A landscape with many valleys, sampled at points; each row gives a point and its height.
A ball rolls from a point to the lowest of its 2 nearest points, and stops where none of them is lower. Distance is the straight distance between rows; heights are no part of it.
j_878: [ -5, -45,   3, -23, -19, -11,   2,   7,   8,  30, -22,   0,   5,   5,  10,
  32, -19,  20, -22,  10,  13]  h=6.05
j_872: [  4, -51,   4,  12,  -7, -16, -42,  24,  34,  -5,  -1,  -3,  16,  -1,   5,
 -13, -27,  17, -14,  -5,   9]  h=2.03
j_140: [ 42,  27, -15,   2, -35, -17,   3, -10,  11,   1, -24,  -6,   6,  13,  -3,
 -16, -25,  27, -29, -16,  -1]  h=3.77
j_914: [ -6,  -5,   0, -16,  -1,  -6,  10,  21, -11, -30, -21,  -6, -23, -13,   6,
 -12,  28,   0,  -9,  25, -36]  h=3.11
j_308: [-22,  23, -15,  20, -41,   1,  15,  -4, -16,  10,   0, -23,   5, -32,   4,
  17,  15,  13,  14,   9, -10]  h=4.54
j_151: [-11, -18, -18,  43,   7, -15, -18,  -7,  25,   7,   6,  -6, -16,  26,   7,
  26,  -8, -16,   5, -14,   2]  h=2.46
j_238: [ 33, -13, -17, -33, -46,   8,  -8,  25,   0,  25,   2, -18, -30,  23, -10,
   7,   2,  23, -10,  -1,   5]  h=3.78
j_400: [ -3, -34,  -4,   8, -14, -15,   1,  16,  -2,  -1,  -5, -15,   6, -13,  16,
 -35,   9,  -7, -11,  23,  -7]  h=4.44
j_506: [-27, -15,   1, -23,   3, -14,   4,  -8,  -5,   3, -49,  -1, -30, -13,  25,
 -29,  25,  11, -13,  16, -10]  h=3.97
j_523: [ -8,  13, -30,  14, -27,  10,   3,  -9,  -5,  -7, -19,  24,  -8,  -1, -22,
  15,  12,  -9, -19,   3,  -7]  h=4.75
j_836: [  0,  29,  20,  -9,  29,   7,  20,  -9, -15,  16,  18,  -7,  11,  31,   7,
  25,  -2,  -6,  43, -21,  11]  h=6.65
j_907: [ -6,   8,  14,  22, -32,   1,  -7, -27,  15, -37, -11,  12,  33, -14, -28,
  -3,  16, -15, -22,  26, -23]  h=6.90
j_787: [-11,  -3,   0, -20,   5, -18, -19,   4,  19,  -2,  -4,  -3, -34,  -6,   6,
  11,  43,  19,  -1,  16,  -8]  h=4.05
j_349: [ 13, -27,  18, -15,   8, -15, -12,  14,  17,  20,   0,   6,  16,  11,  19,
  17, -19,  25,  12, -15,  22]  h=5.29
j_708: [  4, -26,   8,  13,   5,   6,   6,  -3, -17, -14,   9,   3,   0,  -5,  -3,
 -21,  28,   4,  -7,  28,  -1]  h=4.65
j_573: [ 29,   4, -30,   5,  14,  11,  -6,   3, -21,  -3, -23, -10, -21,  -7,  -8,
 -41,  23, -11,  10, -23,  24]  h=1.92
j_721: [  6,   2, -13,   8,  -4,  11, -11, -19, -14, -15, -14,  27,  10,  -6,   8,
  24,   9, -34,   6,  -8,   7]  h=3.31
j_84: [-50,   1, -17,   9, -13,   1, -12, -13,  -4,  15,  12,  35,   7,   2,  21,
  -2,  26,   0, -15, -10,  13]  h=5.55
j_516: [  4,  12, -23,   6,  -5,  -8,   5, -17, -15,  16, -16,   7,  18,   6,   8,
 -17,   0, -42, -17,   9,   6]  h=7.31
j_195: [-10,  11,  -5,  25,   9, -11,  20,  -4,   0, -13,  43, -14, -11,   8,  22,
  14, -15,  -2,  -1,   2,  -1]  h=2.70
j_819: [ -6,  -4,  20,  13, -30,  -2,  10,  -7,   3, -33, -19,   5,  25, -10,  13,
   6,  20, -18, -35,  32, -31]  h=7.06
j_130: [ 13, -17,   9, -50, -25,  13, -22,   5,  17,  39,  19,  -3, -34,  27, -12,
   2,   0,  34, -12,   0,  11]  h=3.44
j_14: [-13,  -9,  21, -11,  34, -19,  23,  -5, -12, -14,   7,  14,  17,   3,  27,
  13,  -8,  -1,  10,  -1,   4]  h=4.74
j_533: [ 25,  46,  12,   4,  -2, -15,  13,   6,  -2, -34,  17, -12,   8, -20,   9,
 -15,  -3, -31,   5,  21, -17]  h=6.60
j_803: [ 10,  11, -23,  -1,  32,  -1, -18,  -5,   4,   4, -10,   5, -13,   4,  -4,
 -24,  22, -13,  26, -35,  26]  h=2.08
j_383: [ -4,   2,   1,  19,  15,  26,   8, -11, -18,   2,  15,   5,  -4,  -4, -23,
  16,  47,   5,  18, -29,  42]  h=1.06
j_458: [-17,   0, -15,  13,  23,  -7,   9,  -1,  -2,  13,  26,  -1, -27,  38,  10,
  -3,  32, -18,   1,   3,  19]  h=7.14
j_940: [-23,  23,  21, -20, -23,  -6,  27,  29,  13, -18,   8,  -3,  19, -16,   5,
 -18,  -3,  11, -42,  22,  -5]  h=3.15
j_896: [-34,  -8,   1,   8,  27, -15,  -6,  -7,  -5,   7,   4,  29,  13,  -4,  15,
 -32,  14,   6,  -3, -12,  39]  h=5.69
j_825: [  6,   4, -18, -23,  -1,  12,   1,  15,  13,  11,  17,  -2, -18,  34, -23,
  25,  -9,  -3,   3,  12, -24]  h=5.97
j_5: [ -8,  45,  -4,  11,   6, -15,  23, -37, -21,  -9,   3,  -3, -11,  15,  19,
 -16, -25, -25, -10, -11, -17]  h=1.66
j_849: [-46,   0,  11,  -1,   5, -14,   9, -10,  -1,  11,  -4,  -3,   3, -11,   3,
 -16,   7,   3, -20,  17, -14]  h=5.86
j_999: [  9, -47,  13, -59, -41, -15, -40,   5,  25,  32,   2,   8, -24,  24, -11,
  -7,  -6,  22, -17,  -5,  12]  h=3.12
j_37: [ -4, -11,   2,   5,  21,  24,  24,  10, -17,   6,  29,  -2,   9,  19, -16,
  24,  29,  -8,  25, -12,  18]  h=1.87
j_770: [-25,   4, -19,  37,  13,  -4,  -5, -31,   8,  26,  38, -15, -25,  24,  14,
   2,  12, -32,  14, -10,   9]  h=7.08
j_318: [ 10,  21,   8,  10,  29,  21,  27,   1, -27,   1,  26,  -3,  16,   9,   2,
  16, -32, -18,  40, -39,  10]  h=6.77
j_857: [  8,  27,  -2,  13,  10, -38, -18, -11,   6,   4, -10, -12,  -8,  -6,  21,
 -38,  14,  -1,  -1,  20, -11]  h=5.83
j_565: [-15, -17,   3, -11, -18,  -8, -34,  16,  32,  -4,  19,   4,   9,  -8, -13,
 -22,   5,  20, -25,  10,  13]  h=2.50
j_670: [  4,   6,  -3,   0,  13,   3,  27,  12,  -8,  23,  18, -32,  -2,  27,  13,
  30,  -7,   8,  36, -19,  13]  h=6.46
j_61: [ 10,  18,  -8,  21, -17,  11, -21, -14,   4,  -6,  25,  -3,   0, -27, -16,
  31, -16,  -8,  36, -12, -12]  h=3.74
j_162: [  7,  -8,  -7,   1,  30,  30,   6, -14, -26, -19, -13,  28,  -3,  12,  -2,
   7,  26, -24,  16, -15,   3]  h=3.71
j_447: [  2, -28, -15,  30, -14, -13,  -8,  27,  -8,   3,  25, -25,  -9, -18,   3,
 -11,   5,  -4,  12,   8,  -1]  h=4.23
j_448: [-20, -34,  18, -12,  27,  13,   1,   6, -15,  20,  -2,   2,  30,  -5,   2,
 -15, -12,  -2,  13,  22,  -6]  h=4.43
j_928: [ 22, -35,  22, -41,  -6,  11, -10,   5,   0,   5, -38,   9,  -2,   3,   4,
  -5,  -9,  14, -20,  10, -21]  h=5.34
j_183: [  1, -20,  17,  -8,   0,  -9,   1,  14,  14,   9, -15, -24,  12, -13,  -1,
 -17, -15,  -3,  -7,  36,  -8]  h=4.68
j_65: [-27, -27,   8,  -5,  30,   7,   8, -11, -25,  18, -24,   6,  -8,  -7,  -7,
 -23,  11,  -2,  10,  14,   2]  h=4.17
j_802: [  2, -19,  11,  -8,  19,   6, -27, -16,  10,  -1, -14,   6, -30,   1,   8,
 -37,  37,  20,  -6,   0,   9]  h=6.01
j_503: [ 31,   6, -28,  38, -17,   7,  23, -27, -15,   1, -14, -32, -35,  11, -20,
  30,  -8,  12,   7, -14, -21]  h=4.32
j_98: [ -5,   4,  -7,   8,  10,  13,  -6,   1,   4,  14,  12, -16, -12,  24,  -1,
  20, -16,   8,  55, -30, -16]  h=6.29
j_527: [ -4, -20,  29, -16,  37,  -8,   8,  19,   2,   0, -11,  23,  28,  -4,  23,
  18, -15,   4,  24, -14,  24]  h=5.07
j_626: [ 52,  16,  -9,   8, -36,   1,  14,  -7,   7,   0, -46, -33,   2,  -4, -15,
   6,  -8,   2,   2,  16, -33]  h=3.14
j_212: [-10,  -4, -16,  28,  -6,  38, -11,  -8,   3,  16,  14,   8,  -7,  22, -10,
  47,   9, -13,  29, -42,   7]  h=3.06
j_404: [ -7,   8,  16, -30,  10,  -4,  23,   3, -25,  -1,  -1,   8,  -2,   6,  42,
 -23,  17,  16,  -1,   8, -16]  h=3.80
j_627: [  8,  25,  -3, -24, -11, -16,   9,  12,   8,  -2,  13,  -2, -13,  14,  -2,
   5,  -1,  30,   0,   4,  -5]  h=5.67
j_391: [ 20,  -6,  25, -14,  42,   7, -22,   0,  -3,  -4,  20,   9,   9,  12, -15,
 -16,  26,   7,  14,   2,  22]  h=1.93
j_198: [ 11,  34,   5,   5,  12,  24,   5, -28, -16,  14,  29,  16,  24,  12, -10,
  24, -36, -26,  16, -41,  17]  h=6.85
j_78: [-11,   0,  37,  -7, -20,   3,  21, -14,   9, -16,  -2, -21,  11,   1, -29,
  -8,  22,  24, -24,  35, -27]  h=5.21
j_983: [-33,  -3,  21, -21,  -7,  -3,  30,  18,  21, -17, -15,  -9,  -6, -11,   7,
  11, -10,  17, -37,  24, -21]  h=3.87
j_529: [ -4,  44, -14,   5,   4,  -7,   4,  -1,  -4, -13,  17,   0,   5,  -6,   9,
  -2,  -2, -43,  -5,  13,  -5]  h=6.50
j_118: [ -1,  -4,  -1,   9,  13,   9,  -4,   9,   1,  -8,  -3,   5,  15, -20, -36,
  18, -22,  -2,  29,  -4,  -3]  h=1.56
j_196: [-16, -50,  24,  -1, -26,   3, -16,  19,  -2,  22,   5, -15,  17, -23,  22,
 -31, -13,  20,  -2,   8, -16]  h=4.78
j_373: [  8,  30,   1,  13,   7, -20,  22, -31,  -6,   1,  19,   2,   1,  25,  11,
  -8, -26,  11,  -8, -26,   3]  h=2.23
j_996: [ 24,   5, -13,  27, -30,  28,  14, -25,  -9,   2,   8, -20, -15,  14, -29,
  28, -37,  -3,  -2,  -6, -28]  h=4.56
j_155: [ 12,   4, -12,  19,  13,  -2,   2,  -5,   4, -14, -21, -18,  -3,  -9, -31,
  -4, -30, -13,  11,  -1, -10]  h=2.04
j_934: [  5, -31,  38,  -6,  27, -15,  -4,   9,   1,  -7, -17,  -2,  12, -22,  14,
  -9,  10,  21,  -3,  23,  41]  h=5.41
j_793: [ 18,  31,  -9, -21, -24,   1,  -3,  18,  11,   5,  14, -12, -12,  22, -11,
  15, -37,  14,   6,  -1, -32]  h=5.82
j_445: [ -5, -55,  26, -15,  10,  13, -17,  22,   0,  20,  -6,   2,  15,  -9,  13,
 -38, -26,  12,   7,  11,  -1]  h=4.62
j_531: [ 27,  17,  -3,  10,  -4, -10,  17, -14,   1,   9, -56, -31,  11,  -3, -35,
   6, -28,  -9,  11,   9, -11]  h=2.57
j_545: [-26, -28,  -8, -12,   3, -16,  10,  -7,  -2,  16, -17,   7,  -9,   6,  15,
  12,  -1,  28, -29,  -5,  19]  h=6.32
j_713: [  1, -40,  17, -37, -36, -10, -38,  23,  28,  10,  19,  13,  -6,   5,  -9,
 -14,  -7,  19, -23,  14, -15]  h=2.81
j_368: [ -5,  39,  -1,  32, -15,   1,   0, -11, -15,   1,  39, -24,  -6, -17,  10,
 -11,   6,  -7,  39, -13, -19]  h=3.57
j_182: [ -2,  13,   3,  20,  -9,   5, -15, -19,   6,  19,  19,  13,  16,   5,   1,
  41, -29, -21,  17, -33,  19]  h=6.93
j_744: [ 33, -25,  -5, -23,   6,   9,   3,  16, -11,  20, -36,  -2,   8,   4, -10,
 -10, -10, -14, -13,  26, -11]  h=5.10
j_315: [  7,  11,   4,  10, -11,  -8,   2,  15,  14, -15,   7,  -9,   9,   0,   5,
  25, -20, -18,   1,  16, -34]  h=4.83
j_495: [-21,  13,   3, -13,  17,  11,   7,  19,  -7, -19,  -2,  21,  27, -31,  -1,
 -40, -31, -16,  19,   4, -10]  h=0.29
j_557: [-11,  -7, -19,  15,  -5,  34,   7,   1, -10,  18,  19,   0,   4,  12, -20,
  28,  16, -28,   4, -12,  16]  h=2.54
j_336: [-21,   7,  10, -14,   3,  -3,  17,   9,  14, -16,   3,  17,  12,  13,   3,
  12, -15,   0, -15,  10, -23]  h=4.45
j_664: [ 15,   3, -16,  36, -27,   0, -16, -26,  -1, -27, -13,  10, -29,  -9,   4,
   7, -30, -26, -33, -36, -22]  h=3.45
j_4: [ -3,   7,  10,   5, -13,  26,  15,  15, -23, -23,  31,  20,  31,  -8, -13,
  10, -34,   6,   9, -23,  -2]  h=4.21
j_971: [ 11, -13, -12,  29,  -3, -32, -19,  -6,  13,  13,  11,  -7,  19,  21,  20,
  38, -14, -23,   0,  -5,  13]  h=2.98
j_81: [  8, -10, -31,  33,  33, -20,   4,  -8,  16,   9,  17, -11, -12,  29,  -9,
   8,  -2, -30,  -7,  -4,  25]  h=2.09
j_482: [  2,  33,  14, -20, -13,   7,  13, -11, -24,   2, -14,   0,   8,  -5,  26,
 -34,  31,  25, -10,  17, -14]  h=3.23
j_129: [  0,  15,  15,   7,  -6,   7,  11,  32,  -4, -41,  36,  -1,  13, -26,   6,
   9, -29,  11,  23,  -8, -17]  h=3.92
j_931: [  3, -15, -14,   8,  -5, -20, -32,  19,  34, -20,   9,  12,  12,  -3, -23,
 -22, -30,  11, -30,  -8,  18]  h=2.27
j_679: [-12,  -7,   9, -43,   3,   9,  -5,  13,  11,  33,  -4,   9,   8,  13,  -1,
  28, -11,  13,   1,  16,  -4]  h=6.04
j_416: [ 10, -11, -14,  28,   1,  18, -20, -29,  -4,  11, -26,  24,  11,   0, -11,
  33,  11, -19,  10, -30,  18]  h=2.83
j_855: [ -1,  33,  26, -25,  -8,  -4,  25,  -2,   4,  -6,   5, -10,   5,   7, -18,
 -23,   3,  29, -15,  16, -17]  h=5.45
j_522: [ 23,   7,   0,  42, -20,  -7,  10, -24,  -3, -29,   6,   6,   2,  12,  10,
   6, -26,  -5, -28, -26,  -7]  h=3.13
j_640: [ 23,   3, -18,  39,  -6, -16, -13, -18,  22, -28, -23,   0, -30,   3,   2,
  25, -33, -23,  -7, -12, -26]  h=3.69
j_780: [ -4, -28,  28,  -2,   0,   0,   4, -16,   1,   4,   3,  -7,  -2,   1, -13,
   3,  30,  25, -19,  39,  -6]  h=4.90
j_296: [ 22,  10,  18,  -2,  30,  14,  12,  -3, -12,  -7,  10,  12,   2,  11, -16,
  -8,  44,   6,  28, -21,  42]  h=1.61
j_841: [  0, -12,  18,  -1,  15, -32, -12, -13,   7,   6,  -8, -16, -20,  -9,  17,
 -45,  29,  18,  -6,  27,  -5]  h=5.92
j_546: [-16, -44,  24,  13, -15, -16, -32,   9,  17,  15,  15, -10,   9, -21,  12,
 -16,  17,  30,   7,  24,   3]  h=4.98
j_813: [ -2,  25,  -1, -20, -13,  18,   5,  -6, -15,   7, -21,  13,  -1,   2,  12,
 -41,   0,  15,  -5,  -9, -29]  h=2.69
j_252: [-11,   0,   6, -34,  13,   0, -13,  20,  32,   8,  17,   8, -10,  18,   3,
  36,  -8,  21,  20, -12,   2]  h=6.26
j_233: [  4,   9,  16, -13,  28,  -1,  -9,  13,  31,  14,  21,  -1, -21,  33,   0,
  21,  23,  26,  10, -21,  16]  h=6.39
j_614: [ -6,  -6,  -1,  26,   5, -11,  -2,  16,   9,   2,  14,  -9,  11, -10,  15,
   5,   9,   0,  11,   3,  22]  h=3.96
j_6: [ -5,  22,   8,  -9,  12, -10,  29,   3,  -6, -25, -29,  -1,  17, -29, -13,
   9,  12, -16,   6,  17,  -7]  h=5.42
j_926: [ 22, -20,  15, -37,  38,  22,   2,  35, -13, -19, -11,   8, -22,  -7,   0,
   4,   9,  20,   4,  -1,   8]  h=2.67
j_530: [ -6, -11,  -5, -27,  12,   9,   3,   7,  -6,   7, -24,  15,  -3,   2,  19,
  -7,  24, -10, -23,  26,  14]  h=5.02
j_932: [-11,  32,  15, -17,  -1, -30,  16,   9,   9, -27,   2,  11,  21,  -8,  20,
 -10, -11,  -1, -40,   5,   8]  h=2.47
j_706: [  6, -17,   5, -39,  -2,  -1,   6,  10,  -9,  19, -48, -13, -20, -14,  30,
  -5,  24,   4, -17,  31,   0]  h=4.53
j_556: [-15,   9, -19,  43,  -7,  11, -16, -25,   2,  32,  25,  -3,  -4,   4,  12,
  16,  -5, -32,  22, -34,  14]  h=7.01
j_964: [-26,  24, -27,  14, -22,   9,  -2,  -7, -10,  34,   7, -16,  17, -24,  -4,
  10,  19,   7,  18, -14,  23]  h=4.03
j_690: [ 13, -21,  -1,   5,   4, -24, -20,  21,  18,   9,  23,  -7,  11,  10,  24,
  20,  -2,  -4,  -4,  18,  19]  h=3.54
j_136: [  4,  30,  20,  19, -12,  16,  -4, -29,  -4, -34,  -3,   7,  20, -34, -15,
  -1,   1, -23,   2,  23,  -8]  h=6.79
j_870: [ -5,  20,  -6,  -5,   8,  15,   8,  -3,   3,  -1,  25,  -6, -12,  26,  -3,
  42,  -8, -10,  30,  -7, -32]  h=6.15
j_910: [-14,  -5,  10,  -8,   6,  14, -20,  24,   7,  -9,  -6,  15,  41, -37, -15,
  -5, -31, -11,  22,  11,  -9]  h=0.92
j_224: [-18,  15,   9,  18, -12,   1,  31, -12, -19, -30,  11,   8,  17, -19,  22,
  13,  26, -27, -30,  28, -14]  h=7.26
j_470: [  2,  16, -19,  25,  -5,  26, -14,  -5,  -1,   7,  35,  -5, -17,  -8, -10,
  50,  12, -23,  38, -22,  -2]  h=3.43
j_973: [-25,   3, -11,   6,  -9,  -3,  23,  -7,   3,  26, -16, -22,   2,  -5, -17,
  -2,   9, -15, -19,  30, -10]  h=6.08
j_758: [ 34,   4,   8,  30, -17,   8, -12,  -8,  -8, -16,  19,  -2,   6, -11,  -2,
   9, -23,   7,  13, -13, -12]  h=3.98
j_31: [  7,  20,  20,  16, -13,   0,   9, -17,   8, -24,  -6,   3,  15,  10, -23,
  21, -30,  -1,  -8,   7, -31]  h=4.94
j_480: [-14,   9,   1, -21,  22, -13,  -7,  -4,  -9,  -9, -28,   2, -28,   2,  18,
 -18,  20,  -8,   7,  21, -33]  h=3.53
j_277: [ 46,  16,  -5,   9, -50, -13,  17, -17,   9, -14, -37, -32,   3,   3, -10,
 -14, -30,   1, -29, -11, -25]  h=3.51
j_45: [ -5,  30, -14,   2, -23,  -4,   1,  10,  -4,  -8,  17, -10,  -5,  -9,  -7,
  -7,  32, -20, -24,  21,  -2]  h=6.40
j_994: [  7,  -2,   9, -12, -27,   1, -13,  16,  -1,   1,  -3,   8,  25,  -8,   6,
   2,  -8,   3,   9,  -3,  -3]  h=2.82
j_916: [ 19, -26, -17, -13, -47,  -7, -20,  17,   7,  15,  19,   3,   4,  20, -14,
   9,   7,  23, -20,  -8,  11]  h=4.07
j_26: [ 30,  -4,  20,   4, -21,   0,  -4,  -7, -15, -10,   6,  -1,   6,   0, -13,
  31,   6,  22,  28,  -2,  -4]  h=4.27
j_36: [-13,   1, -30,  13, -14,  14,  -3, -16, -20,  11,   6,  -4, -20,  13,  11,
   9,  33, -20,  -3,  -2, -20]  h=5.19
j_639: [ -9,  -2,   8, -33,  19,   6,  28,   8,  -7,  23, -21,  -3,   5,  -6,  -4,
 -12,   5,   9, -16,  14,  33]  h=5.35
j_954: [ 11, -18, -29,   6,   2,  -6,  -7,  -8,  -2,  37, -15,  -7,   3,  15,   7,
 -15,  21, -24,  -9,  24,   8]  h=7.24
j_622: [  2,  11, -28,  10,  17,   9, -34, -26,  16,   8, -20,  19,  -6,  13,   0,
 -13,  -1,   4,  10, -41,  25]  h=2.26
j_879: [ 10,  18,  14,   9,  18, -32, -13, -10,   4, -34, -16,   6,  10, -18,   5,
 -46, -11,  -3,  -4,  16,  -6]  h=5.75
j_800: [ 33, -12,   9, -22,  42,   2,   0,  13, -11, -20,  -3,  -3, -12,   8, -13,
 -22,   7,  17,  -6,  12,  18]  h=2.24
j_461: [ 37,  12, -19,  21,  -8,  -9,   6, -22,  -2, -23, -23, -10, -17,  20, -17,
  37, -21,  -1, -10,  -9, -11]  h=4.01
j_716: [-13,  23,  -7,   4, -23, -11,   9,  11,   3, -11,   6,  36,  26,  -5,  10,
  -9, -24,  -2, -40,  -3,  11]  h=1.71
j_150: [ -8,  28,  -5,  22,  19, -19,  17, -15,  -7, -22,  15, -18, -31,  11,  -7,
   9, -13, -12,  21, -17,  -5]  h=2.17
j_40: [-42,  -7,   5,  -2,  23,   4,  -2, -17,  -7,   7,  17,  22,   1,   8,  -4,
 -20,  22,  -2, -16,   4,   9]  h=5.72
j_201: [ -8,  20,  -4,   3, -17, -18,  30,  -2,  -1,  13,   2,   7,  14,  18,  22,
 -14, -10, -23, -31,  23,  -9]  h=7.41
j_943: [  5,  25,   7, -11,  35, -22,  -2,   8,  -1, -42, -15,   0,   0, -16,  -9,
 -15,   4,  -8,   8,   2,   0]  h=5.66
j_597: [-21,  25,  -6,   3,  -7,  15,  -2,   3,  -8, -18,   1,  28,  19, -27,   4,
 -22, -21, -15, -11, -12,  -7]  h=0.94
j_68: [ -3, -11,   5, -26,  -7,  -5, -10,  19,  11, -31,  -1,  -1, -31,   8,   6,
  14,  19,  24,  -6,  10, -33]  h=3.64
j_188: [  0,  21, -10,  -1,  33, -19,   5,  19,  28,  13,  30,  -9, -18,  20,  -5,
   0,  20,   2,   4, -31,  34]  h=6.48
j_372: [-16, -11, -26,  -2, -12,   3, -19,  -3,  11,  -4, -12,  19,  -7,  -2,  -8,
  -6,   2,  -1, -26, -15,  -1]  h=4.51
j_167: [-11,  12,  -6,  46, -12,  -2,  -1, -10, -10, -17,  58, -30,   2, -16,  17,
  22,  -5,  -5,  16, -12,  -4]  h=3.22
j_581: [  2, -44,  30,  -8,  14,   3, -13,   8,   3,  15,  12,  -7, -11, -25,  15,
 -16,  16,  27,   5,  19,  19]  h=5.18
j_811: [ 39, -12,  -2, -16,   6,  -7, -18,  18,  11,  17, -15,  -5,  25,  15,   6,
   4, -33,   0,  -3,  -5,  14]  h=5.09
j_185: [  1,  -8,  21, -36,  19,   7,   0,  27,   8, -30,  -4,   7,  -7, -17,   7,
 -16,  -2,  15,  11,  13, -10]  h=3.17
j_216: [ -2,  -2, -14, -11,  -7,  12,   8,  13,  -9, -12, -17,  -1, -26, -17,  -9,
 -12,  26,  16, -23,   7,  -4]  h=2.59
j_24: [ -2, -23,  11,  -8,  34,  -3,   5,   9,  -3, -12,  -1,  14,  13, -21,  10,
 -33,  20,  -1, -13,   5,  49]  h=5.59
j_995: [ 13,  18, -14,  32,  29,  -4,   8, -19,   0,   2,  17, -14, -15,  17, -23,
   4,   1, -16,  17, -18,  27]  h=1.81
j_657: [ 23,  12,  -1,  43,   4, -29,  22, -27, -11, -11,   6,  -4,  13,  14,   7,
  10, -23,  16,  -8, -30,  24]  h=2.68
j_588: [  2,  25,  15, -27,   1,   8,  12,  30, -12, -30,  12,   1,   2, -19,  -4,
  -9,  -3,   9,  28,   2, -32]  h=3.56
j_766: [ -7, -18,   4, -11,  33,  23,   4, -15, -28,   3, -19,  14, -11,  25, -26,
 -15,  24, -23,  10,  16,   1]  h=3.95
j_576: [  7,   2, -16,  -5,  27, -10,  -5, -10,   0,  29,   7, -11, -22,  20,   4,
 -28,  32, -17,   8,  12,  10]  h=7.19
j_491: [-24,  -6,  30, -18,  21, -14,  14,  -2, -22,  -6,  14,  11,   8,  -2,  39,
 -13,  17,  -4,   2,  26,  13]  h=4.31
j_835: [ -1,  12, -10,  23,   3,  24,  -4, -11,  -9,   3,  40,  -5,   4,  -2,  -9,
 -14,  -4,  -6,  26,  -9,  -7]  h=3.76
j_797: [-11, -70,   8,  -2,  -4, -10, -18,  28,  16,   5, -29,  -4,   3, -18,  -1,
  -6, -36,  18,  -1,  -9,   6]  h=1.60
j_32: [-25, -22,  -6, -22,  15, -22, -23,  23,  30,  26,  -8, -16, -28, -11,  18,
  24,  31,  11,  20,  10,   9]  h=4.40
j_638: [  7,  36,  15,   1,  -4,   9,   1,   7,   0, -51,   3,  -4,  27, -25, -20,
 -19,  -8,  -9,   5,  18, -25]  h=6.68
j_86: [-21,  -5,   5, -47,  14,   0,  10,  14,  19,  45, -27, -13,   3, -10,  -3,
  19, -14,   4,  -5,  19,  21]  h=5.71
j_255: [  1,  20, -37,  -4,  -7,  21,   7,  -9, -16,  22, -16,  10, -29,  13, -16,
  15,  22, -26,  -9,   6, -11]  h=4.99
j_929: [ 22, -22,   8, -18,   4,   3,  -8,  18,  19,  25, -23,  -6,  12,   5, -28,
  -8, -23,   9, -10,  19,  10]  h=4.92
j_200: [ -9, -19,   3, -12,  24,  -7,  -6, -14,   6,  17, -25,   6, -20,   7,  13,
  -3,  21,  25,   0,  -7,  17]  h=6.13
j_774: [ -8,  -6,  -8,  -5, -17,   5,   2,   1, -18,  28, -13,  -3,  11, -21,  11,
   5,  10,   8,  16,  -7,  14]  h=3.48
j_507: [-30,  15, -27,  15, -11,  16,   4, -21, -13,   4,  13,  15, -25,  -7,  28,
 -12,  17, -10,   2, -17,   7]  h=5.37
j_175: [-16,  28,  -6,  -4,  -7,   1,   6, -36,  -8,  -3, -16,  20,   1,  10,  13,
 -33, -27,  -5, -13,  -5, -28]  h=2.25
j_704: [ 17,  -2, -11,  19,   2,  40,   4,   5, -22, -20,  10,  18,   8,  -2, -13,
   9, -11,  -5,  15, -34,   4]  h=4.02
j_589: [ 24,  13,  -3,  10, -37,   2,   6,  -5,  10, -17,   3,  -3,  -1,  22, -45,
  20, -40,   7, -12,  -4, -41]  h=4.76
j_435: [ -3, -29, -15,  -7, -24,  -5, -30,  17,  11,   6,   3,  33,  -4,  11,  -6,
  12,   2,  14, -16, -25,  25]  h=4.30
j_772: [ 12,  12,  -1,  30,  21,  32,  -3, -13, -16,  -9,  34,   3,   5,  -7, -15,
 -11,  -4, -21,  36, -49,  12]  h=3.88
j_710: [ 15,  11, -20,  -4,  -1,  18,   6,   9, -24,  -4,   1,   1, -14, -15,   7,
 -39,  29,   9, -10, -15,   9]  h=2.14
j_941: [  6, -43,  28, -45,  -6,  13,   1,  18,   8,  15, -32,  15,  -4,  -2,   2,
  27, -14,  28, -13,  -8,   7]  h=5.65
j_75: [ -7, -39,  10,  -7, -12,  12, -17,  28,   7,   1, -20,  17,  29, -15,  -1,
   5, -21,  20,   5,   2,  10]  h=2.22
j_362: [-14,  12,   1,   2, -13,  -6,  30,  11,  -5, -14,  -8, -24,   7, -27,  -5,
  10,   0,  12,   6,  13, -21]  h=5.04
j_76: [ 14,   8, -20,   9,   8,  19, -23, -19,  11,   9, -28,  19,  18, -10, -25,
   7, -15,  -9,  11, -42,  32]  h=2.48
j_248: [-29,  20, -25,  16, -20, -18,   4,   6,   8,  21,  16, -23, -11,  -6,   4,
   2,  13, -19, -13,  25,  -1]  h=6.27

Where does a ball stop that starts at each point below?
j_435 => j_797
j_907 => j_573
j_934 => j_573
j_233 => j_573
j_31 => j_5
j_200 => j_797
